Points, in no order, along strands that fork and pass close to each other.
Points whose rows are less than 28.1 apart are linked; no others are. Some points are linked to none.
j_922: 5,7,8,-4,3,11,1,-6,1,-8,-6,-5,3,16,28,15,13,7,-7,-5,0,-18,-3,-15,-8,-19
j_566: 3,-4,6,-4,6,-4,3,11,-2,2,-6,-7,-12,-12,1,7,6,-1,-12,1,27,11,-5,-12,10,-14
j_667: -1,-18,-4,14,-9,-3,4,0,4,9,19,4,13,-24,-8,10,-5,5,8,-12,-9,-5,-4,3,5,9
j_619: 7,3,6,-2,5,11,6,-3,2,4,-6,2,-6,5,14,7,-1,1,-8,-14,-1,-12,0,-15,-4,-14
j_975: -5,-8,-5,14,-16,-11,5,-1,-5,2,13,13,4,-14,-10,8,-4,9,22,7,-10,10,-2,18,4,3
j_264: 0,1,11,-8,7,5,0,-4,-2,-3,-6,-2,1,11,23,21,14,9,-13,-8,13,-14,-2,-11,-9,-18
j_32: -1,-1,2,4,7,5,9,8,1,4,-11,-8,-6,-5,4,3,3,-5,-13,-19,16,5,0,-15,4,-15
j_661: -1,-7,-9,8,-11,-8,7,5,-1,-6,4,6,8,-4,-5,2,0,0,24,6,-5,16,0,16,4,0
j_164: -3,15,-1,3,8,7,6,-5,3,-15,-11,-11,6,22,27,-1,16,-5,-3,7,-4,-7,-16,-4,-7,-10
j_376: 2,5,-4,4,10,4,5,0,4,-11,-6,-13,0,16,20,-13,3,-11,2,7,-3,3,-4,-3,-4,-4
j_296: -4,-4,-3,3,-5,6,0,-3,6,9,2,5,7,-7,-10,5,-3,3,1,-12,-16,-12,1,-7,-2,6
j_960: 0,7,5,1,7,8,6,-6,2,-12,-9,-10,3,17,29,6,16,-2,-8,1,1,-12,-10,-10,-6,-16
j_462: 8,5,-3,-6,3,-9,-2,9,-4,-10,0,2,-8,2,-1,-7,-5,-8,2,19,10,23,1,8,7,3
j_152: 1,14,-14,-3,0,2,-3,-8,-8,-8,1,-9,0,21,15,-9,4,6,9,16,-10,-4,-3,6,-15,0
j_738: 0,6,-6,3,6,1,4,5,5,-6,-5,-9,1,6,13,-7,3,-8,-2,11,1,10,-4,-8,-3,-6
j_520: -4,2,-9,3,-4,11,9,1,2,10,-8,0,1,-7,13,15,6,3,-10,-18,4,5,5,-25,-2,-18
j_916: 0,-2,1,5,-1,1,11,10,3,2,-9,-10,-5,-16,-2,9,7,-9,-10,-19,26,16,-1,-14,13,-20
j_265: -2,-2,13,-1,11,-2,-10,7,6,8,1,-4,-7,-15,-16,0,-6,-11,-19,-8,12,-2,-1,-1,12,7
j_8: -6,3,-16,6,-12,-1,9,-3,-6,-2,4,0,7,6,0,-1,6,14,30,3,-20,5,7,-3,-10,-2
j_676: -3,20,9,-7,4,-3,-19,-6,-11,-9,4,2,-1,33,5,-11,-3,9,0,10,4,-5,4,22,-17,10
j_700: 6,-4,3,-2,7,6,-3,-12,8,-4,-9,-1,7,7,-9,-14,-8,-13,5,-17,-18,-19,5,1,9,2
j_252: 2,8,2,-2,4,0,-4,1,-1,2,1,3,-3,4,0,-8,-5,-2,-7,9,2,-4,1,1,-7,8
j_26: 10,0,3,-1,6,11,4,-5,6,-2,-9,3,1,11,3,-10,-6,-6,2,-15,-16,-16,2,-7,4,-3
j_687: -3,1,-8,1,-6,-4,3,4,2,3,-2,6,3,-6,-6,0,-5,1,8,6,-4,8,7,-1,-3,7
j_425: -1,9,-10,-7,-12,-5,-4,0,-10,15,8,10,-6,-5,-6,10,0,18,-3,26,3,5,5,0,-15,2
j_186: 0,11,-4,3,9,5,4,-2,4,-14,-6,-11,3,22,26,-11,9,-8,0,7,-6,-4,-9,-1,-6,-6
j_672: 2,-3,1,-4,-6,0,-2,-16,-6,-1,4,5,5,6,-9,-14,-3,1,14,-8,-30,-20,8,7,-4,12
j_340: -7,-1,4,-14,2,-1,1,4,-4,5,0,-1,-2,-7,12,16,11,14,-15,8,29,-1,-7,-14,-3,-16
j_637: 8,2,0,-4,1,-3,-12,-20,-3,-2,5,5,0,7,-11,-18,-6,0,7,-5,-24,-21,7,10,-5,15
j_114: -1,-2,-2,4,1,-1,-1,1,2,-7,-4,0,5,6,-9,-21,-7,-10,15,-2,-10,0,5,13,-3,11
j_459: 7,1,17,-9,10,2,-15,-16,4,6,12,9,-7,4,-2,7,-5,3,-19,0,-2,-29,2,3,2,7
j_761: -6,-7,-5,12,-13,1,3,-4,-8,6,14,5,14,-4,-8,-10,2,6,26,-7,-22,-13,-1,9,1,9
j_303: -3,-1,22,-11,10,0,-13,-3,-3,12,6,4,-8,-5,-3,15,0,6,-26,-3,16,-23,-4,4,-2,4
j_742: 5,-6,13,2,14,4,-5,-4,8,9,-3,-4,-9,-2,-10,-2,-7,-13,-19,-26,3,-14,1,0,12,-6
j_704: -3,0,7,-6,5,-5,-16,3,1,11,10,5,-10,-18,-15,7,-8,0,-19,10,6,-1,0,2,2,18
j_698: 0,-3,8,6,6,7,7,5,3,10,-10,-6,-7,-7,-3,6,-1,-8,-14,-25,12,-2,0,-10,4,-13
j_525: 4,-2,19,-10,11,0,-18,-12,2,14,14,9,-12,-4,-4,11,-6,7,-26,-3,4,-27,3,1,0,5
j_677: 9,0,6,0,6,11,0,-4,7,3,-6,2,-2,5,0,-1,-6,-3,-6,-16,-10,-18,1,-10,1,-5
j_352: -4,-2,-11,8,-14,2,12,3,0,1,3,4,15,-2,-2,-1,2,6,23,-6,-17,-4,3,-4,-5,1
j_375: -2,-10,-9,-4,-13,-1,10,11,3,-5,1,7,4,-11,-4,15,-2,-3,4,3,4,27,-3,-1,17,-12
j_582: 0,-6,-3,-3,-6,0,6,12,3,-1,-5,3,0,-11,-3,12,0,-4,-4,1,13,25,-2,-9,18,-13
j_528: 2,-3,-3,0,1,-10,4,12,2,-16,-6,-1,3,0,-5,-9,-10,-17,14,6,5,25,0,17,18,8
j_247: -1,-3,-2,9,3,12,9,7,8,1,-10,-5,6,1,3,-3,-5,-8,1,-22,-1,2,1,-10,6,-9
j_237: -6,-6,1,-2,-9,-16,-11,3,1,11,17,6,-3,-21,-21,12,-5,9,-4,11,-3,2,6,7,2,21
j_999: -3,-2,-2,3,-12,-17,-3,0,-2,5,8,10,-1,-14,-20,9,-5,7,6,11,-4,12,1,15,5,17
j_900: 1,8,-11,3,-4,-4,-1,-3,-9,2,2,3,-2,9,-5,-9,-4,10,11,14,-6,3,6,6,-17,10
j_653: -7,-3,-5,14,-9,-4,1,-3,-8,1,8,6,10,-2,-8,-11,3,6,28,0,-17,-2,5,15,-5,9
j_805: -2,-4,10,-1,10,-5,-15,7,4,9,8,-3,-11,-16,-17,4,-7,-7,-16,1,10,0,1,1,13,15
j_956: 0,-11,2,3,4,3,-4,-6,8,-3,-6,-2,11,3,-8,-19,-7,-15,8,-17,-17,-13,3,10,7,9
j_44: 1,-3,0,3,-7,-11,-1,7,0,-10,-2,7,2,-4,-18,-5,-8,-9,12,9,1,20,2,21,9,14
j_48: -2,3,-2,4,6,3,6,2,1,-6,-7,-9,-2,6,19,0,8,-4,-9,1,8,7,-7,-14,-2,-12
j_159: -5,-3,5,-19,4,0,3,4,-2,3,-3,-6,-2,-8,9,21,16,14,-19,-4,35,-6,-8,-14,-7,-14
j_896: -2,1,10,-8,6,-1,-1,8,-5,8,-1,0,-9,-12,2,9,2,4,-16,4,25,-2,-5,-10,-1,-7
j_62: 4,4,0,3,2,14,8,-3,-3,6,-11,-2,-4,0,16,11,4,3,-10,-18,2,-6,0,-23,-5,-17
j_835: -1,-16,-2,13,-11,-7,5,2,2,3,17,9,9,-21,-11,13,-6,3,14,1,-6,5,-7,11,6,9
j_587: 14,7,4,-7,5,1,-14,-17,-1,-4,4,6,-1,15,-4,-14,-9,1,-1,2,-13,-22,3,14,-6,13
j_616: -6,1,-13,-1,-13,8,9,-1,4,10,-2,4,5,-11,10,17,7,8,-5,-3,3,16,2,-27,-2,-17
j_14: 3,-2,-2,-16,-7,-5,-1,8,-4,-1,4,6,-12,-8,2,6,6,3,-9,23,16,24,-4,-3,9,-6
j_516: 2,3,-2,-7,-3,-8,-3,10,-2,-1,-1,3,-7,-4,-2,0,-2,-1,-5,22,14,17,0,0,6,0
j_364: -1,-2,-6,7,2,-2,5,10,5,-11,-7,-6,7,6,-2,-16,-5,-14,19,2,-4,13,5,8,4,5
j_34: 1,-4,1,-2,0,8,-4,-5,7,10,-2,6,0,-3,-5,5,-6,0,-8,-14,-12,-16,2,-10,0,1
j_719: -1,7,-19,7,-2,-2,2,-8,-11,-9,0,-7,-2,13,5,-9,8,10,23,17,-16,10,6,2,-13,3
j_370: 2,-2,0,-2,1,-1,3,12,2,1,-5,0,-5,-11,-1,7,0,-5,-8,4,18,18,-2,-12,10,-10
j_437: -2,1,-8,-1,-1,4,8,-1,2,1,-3,-5,1,-3,18,7,13,2,-12,12,9,12,-11,-20,-4,-19
j_662: -3,-3,-3,-7,-7,4,7,-2,0,0,-4,-4,-4,-8,16,12,24,10,-16,14,17,14,-14,-18,3,-21
j_607: -2,-8,-6,9,-4,2,10,9,7,-4,-5,0,12,-1,-2,-6,-4,-8,17,-8,-6,5,3,1,3,3
j_907: -2,-4,-8,7,-7,6,8,4,4,-2,-3,2,15,1,-1,-5,-4,-3,18,-9,-17,-6,2,0,-4,3
j_151: 12,11,7,-7,2,8,-10,-10,-2,-8,0,5,-1,23,9,-12,-5,3,3,4,-9,-22,4,11,-9,4
j_509: 4,-3,13,5,21,2,-2,5,6,-4,-7,-9,-9,4,-8,-19,-10,-22,-10,-10,11,-4,-2,8,11,5
j_383: 1,-2,-2,-12,-9,-1,6,4,0,1,2,-1,-6,-8,11,10,17,8,-13,22,16,21,-9,-13,10,-15
j_489: 4,-3,13,3,9,6,3,0,7,12,-6,-8,-9,-7,-12,6,0,-10,-22,-34,10,-6,-2,-5,9,-10
j_144: -1,0,15,-6,9,0,-8,4,-5,10,2,2,-11,-8,-2,7,-2,3,-21,1,20,-13,-5,-3,-3,1
j_586: 0,8,-3,-1,4,-2,1,4,0,-5,1,-4,-2,7,10,-8,0,-2,-2,17,9,8,-2,2,-5,0
j_363: -3,-5,-4,4,-12,2,4,-9,-5,2,6,4,13,-1,-9,-13,0,3,20,-10,-29,-18,3,7,-1,7
j_163: 5,2,-6,-1,1,-8,3,9,1,-18,-4,-5,-2,5,-2,-10,-5,-14,10,11,4,31,2,15,10,7
j_886: -7,10,7,-8,9,-1,-5,0,-1,-9,0,-3,1,19,17,4,8,2,-10,8,10,-7,-3,1,-10,-4
j_997: -5,-2,0,13,-6,-8,-4,-4,-9,-3,0,2,3,5,-13,-21,0,2,29,2,-13,3,8,22,-5,16
j_865: -1,-8,-8,4,-10,-6,9,9,2,-4,2,7,10,-10,-7,9,-5,-4,12,8,-1,23,0,9,10,-1
j_6: 1,7,-4,0,1,0,0,-2,-4,2,1,1,-3,9,0,-12,-6,1,4,6,-9,-3,3,5,-11,10
j_219: -2,-2,-2,4,-10,-16,-1,2,-2,-4,5,7,0,-8,-19,1,-5,1,13,11,-3,15,4,19,6,16
j_15: 5,15,7,-8,3,2,-14,-9,-5,-10,2,1,0,32,10,-14,-5,5,4,5,-1,-12,2,20,-13,7
j_721: -3,-1,5,-7,-2,-12,-18,1,1,11,17,2,-9,-19,-18,10,-10,5,-14,8,3,1,6,5,2,23
j_195: 0,8,-22,3,-9,1,8,-8,-7,-4,2,-9,2,11,9,-5,9,12,20,10,-24,3,2,-8,-15,-2
j_665: -5,-1,14,-17,8,2,1,-2,-4,0,-6,-5,0,4,15,24,16,13,-18,-7,25,-10,-3,-10,-12,-15
j_664: -5,-14,-7,12,-7,7,1,-2,8,9,8,0,13,-19,-8,8,-6,2,-1,-18,-8,-8,-3,-4,6,5
j_422: -2,4,-13,7,-4,-7,0,-6,-13,-2,2,0,-3,7,-6,-11,-1,14,21,14,-11,7,10,9,-14,9
j_136: -2,-1,-2,9,-4,-6,-3,-2,-4,-7,-4,0,4,8,-10,-29,-3,-5,23,1,-12,4,10,20,-6,16
j_526: -2,-7,13,2,14,1,-8,2,10,6,2,-10,-8,-9,-16,-4,-9,-13,-18,-24,6,-7,0,-1,16,3

Follow the links from the first point to the second, and from the first to the third. Name the last point that the two ways share.
j_303, j_835, j_922: j_896
j_582, j_665, j_303: j_896
j_520, j_664, j_700: j_677
j_383, j_264, j_6: j_738
j_186, j_163, j_252: j_738

A fork is a point with three links. Follow the links from the first point to the second and name the forks in between, in order.
j_164, j_375: j_896
j_619, j_667: j_677
j_48, j_665: j_738

A fork is a point with three links, a tip a point with one. Leave the first point through the second and follow the links. Name the first fork or tip that comes.
j_677, j_619: j_616
j_835, j_667: j_677
j_805, j_265: j_916
j_672, j_637: j_676
